Points on a hilly landscape, in no order, each with its height.
A climber steps from a point to whichever of its 2 nearest points has the largest rise for the distance, and stops where none of them is higher. Distance is the straight distance between rows; heights are no part of it.
q_137 h=16: [ -4   8  17 -33  46   3   5 -19  -5  41  -5  26 -21  34 -35 -33  36   2
  39  39  19 -36  -2  29 -27  17 -31  26  14  -7  32  41   0  -5  36  24
  13  44]
q_503 h=323: [-26  -4  27 -27 -18 -16   0 -35  14 -25   1 -30  43  -6   0   4  11  -3
 -12   2 -13 -61  10  -3   3   1 -37  -8  31 -34 -13 -41 -27   5 -36  -3
 -24  14]
q_214 h=667: [ 15   2  -6 -51  21 -10  -6  13  14  23 -12   5  10 -28  19  -8 -36 -31
   9  38   6   3  42  27 -16  15  15 -24  14  -4 -11   6   9  30   4  23
  10   6]
q_919 h=577: [  5  35   6  16 -19  37   6  -2 -16   0  20   8   0  22  -3  -2   7  37
  -9  14  -3  -8   7  29  -5   2 -25   8 -31  -2  -4 -27 -25 -25  38 -29
  -3 -10]
q_916 h=827: [ 17  -1 -12  47  -4   8   3 -18   3  17   7  -1 -10  46   3 -36   0   6
  28  14  15  33 -18  20 -26  28  21  -6  -6  -4  -9  -2 -34 -14 -13  28
  25   8]
q_739 h=628: [ 26  18 -18  24 -25  41  13  19 -28   7 -13 -15   7  -3  26  28 -26  25
 -10 -29  -3  16  -6 -12  27 -27   2  12 -28  45  -8 -10  11  -9  -1 -35
  20 -36]
q_395 h=344: [-11  -6   8  51  -5 -13 -13  -5  14 -26   9  23  17  -1  18 -13  27 -10
 -41 -19   7 -25 -43  -5  21 -17   3  24 -19  11 -18   8 -36 -25  16 -33
 -29 -10]
q_40 h=565: [  1 -16 -33  -8   7 -49  -8  -6  -3  14 -26   2   0  19  22 -16  12 -23
  29  -1  10  -9 -12  -2  -8  12  17  37  42 -50  17   4  -7 -49 -96  33
   3  31]
q_644 h=586: [ 43   4  -3  39 -50  41  15   8 -10  -6  -1 -43   3  14  34  21  -2  28
  15 -24  15  36  -9 -15  13 -28  -3   4 -22  34 -20  -8 -21  14  -3 -10
  21 -33]
q_569 h=312: [  8  49  16 -55  24   9  18 -30 -41 -30  -7 -20  19 -26 -45   1 -27  15
   5  -3 -25 -25  19   5 -12   4 -27   8   0  -8  -4 -35  16  11  22 -21
   4   2]
q_641 h=296: [-17 -18  46 -51  23 -39  -3   8  17  22  -8  11  -8 -13 -29  27  36 -27
 -13   7 -32 -74  11  -2   5 -14 -27 -23  32  28  32  38  59  48  -1 -13
 -15  24]
q_777 h=734: [  8 -20 -29  60   0 -33  -8  -9  24  12  -1  16  -4  47  20 -46   9 -19
  22   8  27  40 -32  22 -36  25  33   4  -7 -23   0   9 -49 -32 -52  47
  21  23]
q_997 h=276: [-10  -6 -15  -6   2 -39  -5 -32 -24 -57  -4 -14  23 -11  25  -4 -21  -3
 -20 -38 -19 -24 -24 -27  33  14  11  26  27 -35  -9 -36  11 -45 -60 -18
 -18   0]
q_60 h=619: [ -4 -22  34 -15  -2  18   6  22  30   3   4 -16 -14  23 -21   3  38  -1
  24  40   1  -8  20  32 -17  -5 -43 -60 -26 -16  -3 -13   2  40  37  37
 -14  12]
q_534 h=677: [ 28 -23 -14  28 -36  26  10  -1  20   5  24 -34 -19   6   0  11  20 -19
  12 -18  19  96 -13 -32   2 -10  38 -36  -7  24 -25  22  -2  49   1  39
  16  -8]
q_66 h=699: [-49  -8  16 -26  11 -24 -20   0  45  29  -6  17  17   3 -19   9  14   2
   7  18   0 -70  14  15   9   8 -28 -12  25  -7  22  23   9 -19  -2  -8
 -27   5]
q_452 h=406: [ 40 -15  24  22 -45  28  -3  14 -11 -36  27 -53 -44 -10  23  11  16 -28
  -6 -41  30  75  28 -69   4 -48 -11 -32 -12  20 -29  -2 -26  61  41  18
   7 -44]
q_752 h=347: [ 15  59 -21 -49  39  23  16 -39 -42 -17 -11   2   6  -5 -40   7 -31  21
   3  -6 -40  19  -1  -2   3  27  -2  17 -11 -16   3 -25  22 -37  10 -22
  19  -8]
q_607 h=436: [ 18  11 -48  -8  10  -8 -14 -26 -10   6 -23  -3 -16  51 -20  16 -13  11
   2 -10 -15  21 -27 -14  31  40  47  -3  -7 -16  28  13  15 -89 -75   4
  23 -15]
q_621 h=333: [  2 -26  15 -10  10 -11  -7  28  42  31 -19 -11   6  13   1  23  34 -16
   9  29   8 -19  -8  13  10 -19  -6 -35  -8  30   1  46  25  29  -3   6
  -9  14]
q_34 h=614: [ 12  14   9 -37  22 -20  -4  -2  -8  -9 -18  -8  20 -46  31 -11 -43  -9
   3  19   3 -21  47  13  -2   0   1  11  28   2 -13 -26   3  32  -9   2
   3   5]
q_354 h=556: [  6 -42 -45  51 -30 -10  -5  21  22 -16  27 -12 -11 -16  22 -32 -38 -27
  -7 -39  18  86 -19 -33  -8  23  57 -23   7  -1 -32   0   3  23 -14  34
   5  -7]
q_251 h=649: [ 11 -16 -34  19  -4 -46 -18 -19  22  19 -15  23  -8  55  16 -33  17 -22
  32   9  12  13 -28  22 -36  25  28  20  13 -54  21   4 -29 -61 -82  45
  18  25]
q_185 h=206: [-42 -15   4  -4 -11 -38 -19 -11  19   2  18  29  23 -29  22 -22 -14  -4
   9  -6   9 -42  30   6   5  16  -3  29  62 -39  -1 -17  -9 -13 -29   1
 -26  21]
q_714 h=517: [-10  27  50 -20 -26  -1  -3  14  -9 -61  -2 -33  21 -52  38  13 -44   9
 -66 -18 -12 -34  26  -9   1 -44 -37 -24 -22  20 -14 -57  -6  45  33 -42
 -27 -40]
q_481 h=328: [  4  -8  17   7 -15  33  11  25   1   0  14 -34 -17 -15  -8  17 -30   9
   1   0   4  54  32 -19  -4 -17 -16 -39 -36  38 -10   5   2  48  63   6
  12 -35]
q_147 h=744: [ 22  23 -52 -24  20 -14  -8 -11 -18  -4 -10  32  -5   4   5 -20 -35 -19
  -9   0 -20  36 -26  13   0  32  53   5   0 -18  -8 -10  11 -46 -45   0
  19  -2]
q_764 h=101: [-29 -11 -13 -24  20 -13 -12  -7   3   7   9  -1  23 -35 -32   6 -31  12
  -5 -12 -21  -9  -5 -25  22  26  12   5  22  14   2  36  29   6   6 -11
   1  -2]
q_785 h=711: [-15 -17  13 -13  33 -39 -22  -2  24  -3 -38 -23  30   2  22  16  -1 -21
 -25  10  -9 -62  -9 -15  20  -8  -5 -16  -5  39  12  37  -7  -3 -35 -10
 -11   4]
q_740 h=722: [ -9  23 -44  -7  -4  24  -3   4   2   9  -9  -2  34  -6  16  23 -60  15
 -21 -22 -26  26   0   5  17  26  24  -2 -14 -13  -2 -38  31 -70 -35 -31
   8 -28]
q_106 h=42: [ -3  -4  16  -3  57 -16  -1 -14 -18  14 -20  14  -8   0 -15 -16  16   8
  28  20  19 -49   9   8  -1 -10 -19  39  14  16  30  38  -7   1  28   9
   6  27]
q_902 h=114: [ -8   7 -17 -19  12  42  20  30 -22  16   0   6  -5 -26 -28  23 -30  -4
 -37  -7 -41  43 -11  -5 -11  -4  -2 -24 -50  45   2  19  49  13  62 -20
  17 -17]
q_547 h=516: [-27 -38  31  11  -8   3   0   1  43  51  -7   3  16  29  -6   1  68 -17
  30  26  41 -27   3  10 -30 -27 -36   4  23 -19   9  26 -18   5  -8  35
 -13  48]
q_324 h=494: [ 48 -15  28  15  -8  17  13   3 -41 -23 -20 -32 -18  -1  35  -3  25 -21
  14   5  33  11  18 -16 -15 -49 -14   6 -10  25 -31  -2 -50  57   8  31
  17   4]
q_205 h=471: [-17  -1 -68  26 -13   9  -6  19  15  11  14  34  10 -18   2  -3 -51 -10
 -43 -36 -17  56 -44 -23   1  34  53   5  -9   4 -15   9  44 -27   6 -22
   6 -18]
q_418 h=505: [ -6   0  36 -43  -3   8   1  16  29   9 -14 -30  11  25  -9  23  22   1
  12  39 -10 -43  26  35 -17  -8 -52 -53 -20 -17   3 -25   7  18   5  11
 -15   6]
q_562 h=581: [ 44   5 -16  18 -40  32  -4  15  15  34  -2   1 -14  28  10  14  52 -10
   7   9  15  54 -32   8   5 -28  28 -22 -23  23 -17  18   5  17 -23   8
   9   7]
q_78 h=669: [ 25  25 -45  23 -23  38   5  16 -19   6  -9   1   8  -1  33  23 -41   1
 -32 -29 -21  34 -25  -3  18   4  31   7 -35  20 -17 -23  23 -43 -19 -32
  15 -29]
q_306 h=802: [  7  -6   8 -21  20 -35 -16  -6   4  11 -47   9  12  18  17  13  42 -36
 -19   1   0 -69  -6  -1  10 -26   1  18  21   8   4  20 -16 -23 -55  -2
 -11  23]
q_384 h=309: [  7  30 -13   6   6  22  -8 -25   8  36   7  43 -22  81 -15 -23  33  15
  13  37   1  -7   2  31 -22  29   3  12  -3 -23  26  10 -17 -64  -5 -11
  12   8]
q_960 h=217: [ 12  21   3 -18  49 -20  12 -56 -21 -33 -27  -6   8   8 -24 -36   4  -6
  16  13 -12 -18 -24  11 -13  16  -9   8  -7 -28  -4 -18 -35 -25  -8  15
  13  14]
q_442 h=335: [ -4 -25  46 -32  11 -42  -6  22  19  20 -10   9  -4 -21   4  27  33 -31
 -44   3 -20 -52   3 -23  17 -28  -8 -22  28  60  15  41  56  73 -18 -19
  -8  36]
q_904 h=706: [ 15 -13  15 -14  18  -7  -2  -6   0  32 -44  13  -3  39  -7  17  73 -34
   8  21  12 -51 -22   0  -6 -35 -17  10   4   4  10  31 -10 -12 -37  11
  -2  32]
q_729 h=736: [-11 -18  -3  41   1 -10   6 -18  19  -4  23   4   2  11   3 -43   2   5
  19  13  25  34  -1   6 -28  17   3 -11  -4 -21 -19  -5 -59  12  24  41
  12  10]
q_456 h=140: [-52 -23  24  32  -2 -21 -16  12  34  17  33  28   2 -33  -9 -12   0  16
   9   0  21  -5  16  -3   7  -5   2  11  18  20   5  48  -5  26  47  -1
 -16  11]
q_733 h=762: [ 29   0 -33   3  35 -16  -4  -2 -29   3 -34   6  -8 -10  15  -5 -19  -8
   1  -3  -2  -2 -29 -13  25   6  40  16   0  37   6  34   1  -6 -27  -2
  16   6]
q_974 h=435: [-28  -5  54  33  -5   4 -21  39  10  -2   4   8  -3 -32  28  27  -3  26
 -13   4  17 -55  30  22  12 -46 -32 -14 -20  43  13   0  -3  33  49 -33
 -27 -26]
q_899 h=529: [-15  50  15  17   9  19   4 -20 -22 -41  24  15   2   7 -14 -31 -17  52
  -5  12  -4  -8  -4  21 -17  10 -24  23 -26  -8  10 -27 -41 -18  59 -35
 -13 -18]
q_484 h=258: [ 10   0 -18 -29 -27  -8 -20   9  59  47   4  20   7  36 -20  -4  14 -21
  15  43  11  15   4  45 -36  22  29 -32  -2 -28  -5  16  10 -14 -22  18
   9   1]
q_420 h=135: [  7   5  -2 -40  22  30  24  31  -1  27 -18  -2 -17   6 -41  36   2  -3
 -11  19 -43  21  -3  24 -12   7 -23 -34 -51  24  15   7  53  18  38 -10
  15 -10]
q_312 h=507: [-21 -18 -57  53 -30  -5  -3  24  14 -10  30   1   2 -28  29 -27 -67   0
 -26 -42   3  78 -29 -17   3  41  44  -3   0  -7 -26 -16  34 -15   1  -2
  -1 -19]
q_317 h=568: [-32  26   0  16  13  -7  -3 -41   5 -54  22  30  18  -2 -12 -43  -7  20
 -20   5  -4  -9 -27  15 -13  20 -12  24  -5 -43  -4 -33 -51 -37  34 -24
 -27   2]
q_947 h=280: [-23 -33   5   1 -25 -26  -3 -25  30 -10   5 -15  40   3   9  -7  20 -24
 -12   1   3 -16  -4  -4 -12   7  -7 -11  26 -45 -21 -22 -43   8 -37  30
 -13  18]
q_582 h=166: [ 20  27  -5 -70  35  13  11   9  -2  37 -35  -2 -19  27 -45  47   2 -10
  -4  25 -41 -18  11  25  -6  14 -18 -32 -28   4  30   1  54 -28   3 -21
   2  -9]
q_48 h=215: [ 21 -15  58 -14   7  41  26  79 -42 -68   2  -5 -70 -18 -16  26  -6  13
 -16 -17  -3  25  37  -5 -24 -56 -55 -44 -60  20  32 -41  24  75  88 -11
 -11 -39]
q_308 h=786: [-11  29 -13 -16   1  22  -2   8  -8  -2  -3   8  26 -38  13  19 -55  13
 -24  -3 -24   6  21  11  10  10   3   2 -15   2  -9 -29  23 -26  16 -35
  -8 -23]
q_721 h=121: [-37 -13  11 -17  23 -32  -7  15  22  20  16  36   7 -57 -13  -2 -28  -4
  -8   4  -5 -13  20   5   7  16   8   0  24  28   4  46  28  41  40  -2
 -13  12]
q_726 h=375: [-26  15  33 -16  12   4  -1   2  -1 -14  13  -6  -3 -22 -10 -26 -14  23
  25  36  23 -21  53  33 -22  -5 -44 -11  -3 -16   4 -23 -21  31  60  19
 -14   2]
q_628 h=278: [ 20  41  29 -47  -7  23  27  -8 -39 -35   1 -28   3 -20 -23  -4 -12  18
   9  10 -18   0  34  20 -24 -10 -37 -14 -18 -16 -19 -54  -7  42  47   2
   6  -9]
q_881 h=696: [ 26   0 -27  -5  25  -4  -3  -1 -14  32 -21  18 -28  12  -2  -9  11  -2
  34  18  10   9 -12   4  11   7  29  30  18  27  17  58   0   2  -7  19
  22  26]
q_347 h=179: [-57 -28  34  40   6 -44  -4 -23   6 -17  13  34  25 -46  22 -13  -5   9
   0 -22  13 -57   8  -6  14  -3 -12  50  44 -13  16   6 -22   4  -1  -8
 -24  26]
q_938 h=612: [-34  -2   6  34  41 -40  -4 -36 -11 -59   3  19  14 -18   6 -44  -9   1
 -19 -15   9 -17 -31  -4  -3   6  -6  47   4 -39   1 -13 -56 -28  18 -13
 -19  13]
q_294 h=307: [-11  27 -19 -46 -21   4 -10  -3  49  41  21  40   1  35 -32 -19   9 -11
  13  36   0  -5  15  46 -38  34   5 -12  18 -47   5 -15   4 -42  -4  -1
 -10  -6]
q_658 h=454: [ 32 -19  42  26 -32  23   7  13 -22 -36  16 -34 -41  -9  41  -1  40 -31
   9  -8  42  30  36 -47  -4 -59 -14   4   8  15 -22  -2 -41  66  29  28
  -3  -9]
q_184 h=291: [ 11  -5  22 -22  14  42  27  50 -11  -2   5 -25 -54 -19   3  23 -35  -8
  -2  11  -2  71  65   4 -31 -24 -35 -53 -55  27  15 -10  18  50  89  21
  15 -38]
q_603 h=513: [  9 -16  31  20   7 -15  -7  12 -13 -19 -24  -9   6 -28  55   6   3 -11
  -6   7  26 -40  17   0   7 -39 -13  14  10  35 -13  -1 -27  38  -1  -3
  -8  -6]
q_451 h=479: [  8   2 -46  24 -24  18 -17  21   7  43  12  46 -15   3   0  10  14   9
  -4 -19   6  35 -32  -7  29   2  49  29  16  29   3  35  29 -23 -22 -23
   0   3]
q_893 h=653: [ 21  32  17  11 -25  48  21   0   2  21  22  16 -17  61 -23   5  38  27
  13  35 -17  24  -5  34 -23   5 -20 -19 -44  -6  -2 -25  -5 -10  29 -11
  10  -3]
q_961 h=660: [-23 -21  -3  37  36 -35   3 -24  -2 -18  11  25  13  -4   6 -54  -9   7
  11   4  19  -2 -23  -3 -21  22   1  29   4 -25  -1   7 -54 -22  10  20
   0  21]
q_132 h=245: [ -2  -3  21  -1  25 -19  21 -41 -13 -24 -14 -31  26   2  -2 -19  14 -10
  18  19   6 -27 -12   1 -22   0 -30   3  -4 -28 -13 -18 -60  12  -4  34
  13  23]
q_933 h=324: [ -5  14  38 -22  13   6   4   0 -14 -14 -10  14 -10  -8 -10 -17  32  -5
   4  33   5 -41  20  31 -21 -21 -37  -2  -6 -18 -10 -31 -20  26  34   3
 -20  14]
q_495 h=396: [-11   5  37  25 -35  29  -8  47   0  -4  19  32 -11 -19   6  23  19  21
 -21  -5   1 -15  19  23  17 -37 -31  -6 -34  26  -6 -15  15  11  54 -47
 -34 -18]
q_683 h=360: [  3  13 -15 -44 -26   5  -7  -1   9  30  14  26   2  -3 -23   4  16  -5
  17  12  -7 -10  28  23 -12  18   5   7  41 -36  -7 -18  20 -14 -21   0
  -2   1]
q_901 h=325: [  1 -16   0  45  -8 -18   2 -17 -15 -28 -10  15   8  -6  36  -3  27 -18
 -31 -37   9 -29 -40 -23  39 -15   9  47   5 -10 -11  -4 -26 -32 -31 -20
 -20   7]
q_738 h=275: [  8  28  53 -39   9   8  17  18 -41 -49   2  -3 -21 -33 -23  -3  12   2
 -11  17 -16 -31  27  20 -24 -29 -46 -24 -23 -14  -6 -51   9  59  62  -4
 -22   2]
q_245 h=201: [ 18  25  19 -58  56   1  10  20 -13  17 -45 -19 -16  23 -47  42   7   9
  12  17 -30 -56  11  28   4   3 -46 -23 -28  19  50   1  63  -4  29 -18
  -5   2]
q_633 h=566: [ -1  18  34 -25   7  -7  -1   5 -15 -36 -13 -28  24 -46  31   4 -40   6
 -22  10  -6 -38  49   3  -7 -25 -27 -10   9  20  -8 -46  -6  43   0 -18
  -6 -18]
q_491 h=790: [  7   9  23 -27  -9  33  16   3  20  38   9   1 -35  55 -37  -5  41  10
  29  45  -7  13   2  48 -35  15 -29 -46 -32 -13   5 -15  15  18  31  21
  13  14]
q_391 h=287: [  1 -20 -11  -1 -10 -14 -21  10  66  45 -13  -7  18  39   1  12  30 -17
  19  31  19  -6  -7  28 -11   0  16 -38   0   0   7  40   3  -8 -35  18
   2  12]
q_334 h=364: [ 22  -8   5  14 -30  49   5  33  -3  -6  27 -40 -48 -18   9  20 -27 -11
  -4 -27  18 101  43 -59  -9 -33   2 -35 -20  38 -11  11  -2  44  63  18
  21 -47]
q_791 h=84: [-18  29 -29  32  -4  41  12   9 -20 -16  25  22   7 -29  -3  -4 -63  23
 -51 -32 -19  41 -24 -14   2  10   9  21 -38  23  -3 -11  18 -21  63 -46
   7 -37]
q_70 h=295: [  8  18 -37  30 -37  26  18 -14 -20  -8  45  -6  -2  12  -6 -22 -30  30
   7 -24 -16  62 -16   3   4  48  20  18  -4 -30 -13 -36   4 -28  -5  -9
  13 -14]
q_523 h=793: [-45  -8  26 -17  12 -41 -30   1  34   5  -7  16  30 -29  12  13  -6  -5
 -22  -5  -9 -71  24  -2  23  -5  -9 -10  26  17   6  20  13  -4  -8 -27
 -26   6]
q_250 h=357: [  6  38 -18 -31  37  11 -14 -29  -9  26 -25  26 -20  67 -21  -4   5  14
  13  22  -2 -18  13  13   3  27  18  11   4 -26  36  11  -3 -94 -27  -7
   6 -15]
q_189 h=737: [ 27  -9 -29 -14  -8   2  -5  22   7  25   0   9  -3 -21  13  -2 -26 -25
   5  15   7  40  13   6 -11   9  48  -6  15   2 -20  18  24  28 -17  26
  11   4]
q_98 h=678: [ 20 -30 -21  12 -30 -13   2 -25  27  40  -8 -31   5  34 -13   7  30 -16
  42   8  14  37 -35  -5 -10  12  39 -12  13 -13   6  31  -1  14 -59  59
  31  32]
q_695 h=159: [-45 -44  20  53 -12 -25 -14   2  24   5  29  24  19 -32  24 -15  19   2
  -3 -17  34 -17   5 -17  10 -20  -3  34  27   9  -3  29 -31  22  14   6
 -20  24]
q_86 h=281: [-25   6  29 -26  33 -17   0 -40   9 -25 -20 -40  45  -5 -13 -10  -7   3
   9  20   3 -70  12   1 -11   3 -46  -8  19 -25  13 -18 -31   0 -10  17
 -10  20]
q_90 h=823: [ 19  13 -43   5  58 -31 -10 -13 -33 -31 -27  -6 -11 -13  22 -29 -52  -2
   5  -6 -11  28 -37   0   4  21  39  14  -6  15  -2   0  -1 -23 -25   5
  27 -14]
q_68 h=421: [ -2  -2  16 -33 -31  10   1  13  10   1   7 -25  25  -2  -2  29  15  -3
 -15  12 -17 -26  28   8  -1  -9 -26 -33  -1  -5 -19 -28  18  33 -11 -10
 -15  -7]
q_894 h=613: [ -3 -22  -1  18   4  -1  -8   1  25  55 -21  25  -4  46   1   7  80 -20
  31  17  39 -25 -22   0 -10 -32 -10  33  17   1  24  40 -20 -31 -41  20
  -3  43]
q_38 h=787: [ 35 -25 -12  23 -19   3  10 -21  22  22  12 -22 -14  26 -10  -7  31 -15
  32   6  26  75 -28 -14 -12   7  35 -26   2   0 -16  29 -17  45 -26  66
  34  27]
q_951 h=409: [ -7  25 -32 -41  31 -10 -16 -35  -8  14 -22  -7 -10  49 -32  13 -15  22
  19 -13  -5  -7  13  -9  22  38  27   8  22 -37  42   4  18 -96 -63   7
   9 -20]
q_680 h=520: [ 17   4 -28   9  -8  26  -2  27  13  44  -1  23 -16  17 -14  26  26   6
   0   6  -3  29 -29   2  21 -15  29  -4 -16  43  -2  48  31  -3   3 -24
   6   1]
q_570 h=250: [ 19 -14  40 -15  13  37  33  81 -14 -39  16   5 -75  -1 -11  18   4 -10
  -3  10   9  56  47  -1 -22 -36 -40 -61 -63   6  22 -33  19  61  85   9
 -13 -28]
q_453 h=244: [ -4  -3  30 -56  45 -15   5  34  11  28 -21   5 -17  -5 -43  34   5   8
  12  15 -19 -55  23  24   6   1 -45 -25   9  23  51  28  74  32  34 -16
 -14  18]
q_737 h=475: [-14 -14  65  17   0 -27 -15  24   0 -25 -14 -20   0 -41  46  25  -2  -5
 -28  -1  10 -60  31  -7  10 -51 -24 -13  -5  55  13   4  -6  64  11 -32
 -16  -9]
q_316 h=353: [  8  -3  -2  11 -18   4  15 -13 -41 -14  15  -9   5 -18  10  -9   0  23
  30 -28  -2 -11  13 -12  18   2  -7  60  38 -12 -11 -24  -4   9 -14  -1
  10  12]
q_670 h=393: [  4 -34  12  27 -33   0  12  -5  -8   3  15 -26  13 -16  15   4  21  13
  25 -19  19  -4  13 -30  16 -16  -6  31  37  -3 -10   5 -16  33 -24  29
   5  27]
q_568 h=610: [ 11 -28 -26  45 -35  18   3  15  17  -1  38 -16 -21 -17   1 -17 -14 -22
 -18 -35  24  98 -19 -48  -4   8  44 -29  -7  21 -40  19  -7  39  26  19
   7 -24]
q_207 h=443: [  0 -29  32  14 -26  10  12   1   7  22   5  -5  11   4   7   9  58 -10
  25   8  27 -16   6 -13 -12 -32 -23  13  26  -9 -12  12 -18  36 -13  32
  -3  42]
q_716 h=321: [ 13   5 -31  26 -33  17  13   1 -33  -4  23   2  -3 -22  14  -9 -29  26
   6 -29  -6  38  -1 -13  19  16  21  33  16  -7 -16 -18  17  -2   2 -10
  10 -13]
q_20 h=98: [ -7  31 -17  -3 -11  50  25  12  -9   9  27  13   1  -5 -32  11 -31  21
 -41 -12 -41  49  -6   6 -12  15  -7 -11 -57  16   1 -13  21 -22  61 -27
  10 -21]
q_602 h=60: [  2   7  12  12  35   2   3   2 -24   1  -4   7 -17 -18   1  -4 -14  24
  10  20  10 -12  11  13   0  -9  -3  25  -6  37  11  23  -8  22  45 -11
  11  -1]
q_258 h=366: [ -8  21  24  40 -19  14 -19  15  -2 -22  14  31   5 -18  24   7   6  16
 -38 -23   3 -31 -11  14  25 -24  -4  21 -27  20 -10 -11 -10 -13  44 -63
 -31 -26]
q_779 h=410: [ -6  19 -16 -24  -7   1  -4 -16   2  20   3  -4  15  22 -13   7  -5  23
  31  11  -2 -18  13  11   6  24  -8  13  20 -38   5 -27  10 -47 -35  -3
   5  -7]
q_795 h=587: [  6 -18 -31  17 -23  -8  -3 -14  11  29   2 -10  -3  30 -16   1  35  -2
  26  -6   1  24 -40 -15  10  14  24  21  26 -22   5  27  -2 -24 -59  23
  17  21]
q_193 h=266: [ 34   5 -42  50 -51  11  13  -8 -22   0  26  -4 -21  32  12 -17  -2  12
  20 -25  -9  63 -40   3   3  35  39  23  -1 -33 -11 -26   2 -25 -47  10
  24  -1]
q_566 h=253: [-34  19  -9   6  33 -27 -22 -27  -8 -69  -9 -11  28 -26  17  -7 -50  18
 -26 -42 -19 -26 -10 -26  41  14   4  15  12 -27   9 -29  11 -62 -26 -42
 -28 -23]
q_146 h=59: [-25 -16 -29   2  14 -23   8 -47 -10 -26   8 -29  14  20 -36 -10  -5  17
  14 -27 -21   5 -46 -35  14  41  14   3  19 -27   7  14  -7 -40 -46  13
  11  -1]
q_812 h=441: [-18   9 -40  10 -21   9  -7   5  17  -1  27  51  11 -11  -8  -9 -23  -6
 -47 -20 -15  19 -31  -1  11  25  35   9  -3 -13 -14  -1  24 -39  15 -40
 -19 -12]
q_449 h=538: [ 52  -4  -1  22 -24  24  11   5 -22   7 -18 -32 -21  17  21  14  33 -13
  20  -7  13  33 -18  -3   3 -31  11 -12 -18  28 -33   1 -23  34 -15  15
  20  -1]
q_753 h=472: [-15 -35  34  35  -6 -18  -2   0   6 -29   8 -33  13 -31  54 -13 -11  -9
  10   0  38 -12  45 -21  -5 -24 -19   3  24  11 -12 -10 -51  52  12  31
 -10  -3]
q_606 h=373: [-15  -5  15  -5 -43  -1   2  -5  21 -25  14 -28  42 -22  15   6  -9  -1
 -33 -15 -17 -25  13 -14  14  -4 -14 -17  23  -4 -25 -28   2  23 -13 -12
 -18  -5]
q_782 h=242: [-22 -27 -11  22 -28 -27  -5  -8  18 -11  24   7  21 -10  26 -40   2  -9
  16  -4  19   1   8  15 -13  15   8  19  39 -70 -23 -37 -28 -15 -41  24
 -22  17]
q_727 h=408: [ 11  21 -24 -19   8   7   2 -10 -11 -13   2  26   9   1 -29  11   0 -18
 -46 -18 -39  -1 -46 -18  19  18  32  -2 -16  -1 -18   5  19 -31   0 -31
  -7 -23]
q_953 h=81: [-27 -13 -25   5  27 -29   2 -27 -16 -27  -1 -33  20  -9 -32   2 -33  21
   1 -33 -24 -10 -39 -56  37  31  18   8  20  21  19  32  22 -16 -21  -5
  17  -7]
q_955 h=671: [ 26   6 -61   6  -7  -4  -3   9   3  22  10  16 -11  -2   6 -12 -41 -18
  -3   5 -10  69 -24  12 -19  33  65  -7  -6 -10 -16   0  16  -7 -31  16
  27  -1]
q_720 h=481: [  0   1 -24 -32  10 -23 -11 -22   5  23 -26 -13   2  42 -13   5  18  -2
  34   3   7 -44  10  -6   4  22   2  24  42 -40  30   5   8 -70 -73  10
   1   3]
q_954 h=302: [ -4   0 -18  15   7 -27  -9 -18 -30 -29 -10  17  -5   5  22  -8   6  -2
  -9 -37  -2 -30 -17 -20  43   7  22  52  26 -26  12  -7  -3 -68 -59 -14
 -14   6]
q_305 h=72: [-13  16   3  21  16  12   7   1 -30 -23  21   5  -1 -32 -11  -5 -38  36
 -13 -19   1   7  -5 -11   3   4   5  28 -17  28   1  12  -1  10  57 -25
   3 -26]
q_803 h=502: [  9  -8 -56 -16 -13 -13 -15 -10   5  36 -19   5 -13  42 -19  30  19  -8
  11 -10  -8   3 -32 -20  26  20  47   8  18 -10  32  44  25 -56 -83   6
   9  -2]
q_289 h=377: [ 11 -22  34  -4 -14  -6  -7  22   3  16  -9  -3   0  -8  10  27  57 -19
  -9   2   0 -29  -7 -12  14 -45 -10 -11  14  38  -6  29  30  51 -19 -11
 -16  23]
q_800 h=425: [-20  -4  54  10  -5   5  -1   6 -15 -25   9 -29   3 -34  21 -15  -9  24
  23   7  31 -28  58  -6  -9 -38 -41   3   7   1   7 -22 -32  52  51  17
  -3   3]
q_474 h=378: [ 16  35 -30 -38  36  22  11 -17 -36   6 -25  11   1   7 -37  25 -25   5
 -26 -13 -44  18 -21 -13  22  21  22  -2 -26  17   6   7  29 -47  -7 -21
  25 -18]

Where does a climber stop that starts at each point below?
q_569: q_38
q_384: q_38
q_997: q_603
q_193: q_306
q_566: q_603
q_70: q_306
q_791: q_289

Call two points neighbours if one is among the 2 nearest of the other. Go from one point of each pair to the other, from neighbour to neighbour, staying as high as possible. Name the lowest point that can't be avoided.
q_523, q_306: q_785
q_720, q_289: q_484
q_90, q_189: q_955
q_562, q_308: q_449
q_916, q_491: q_899
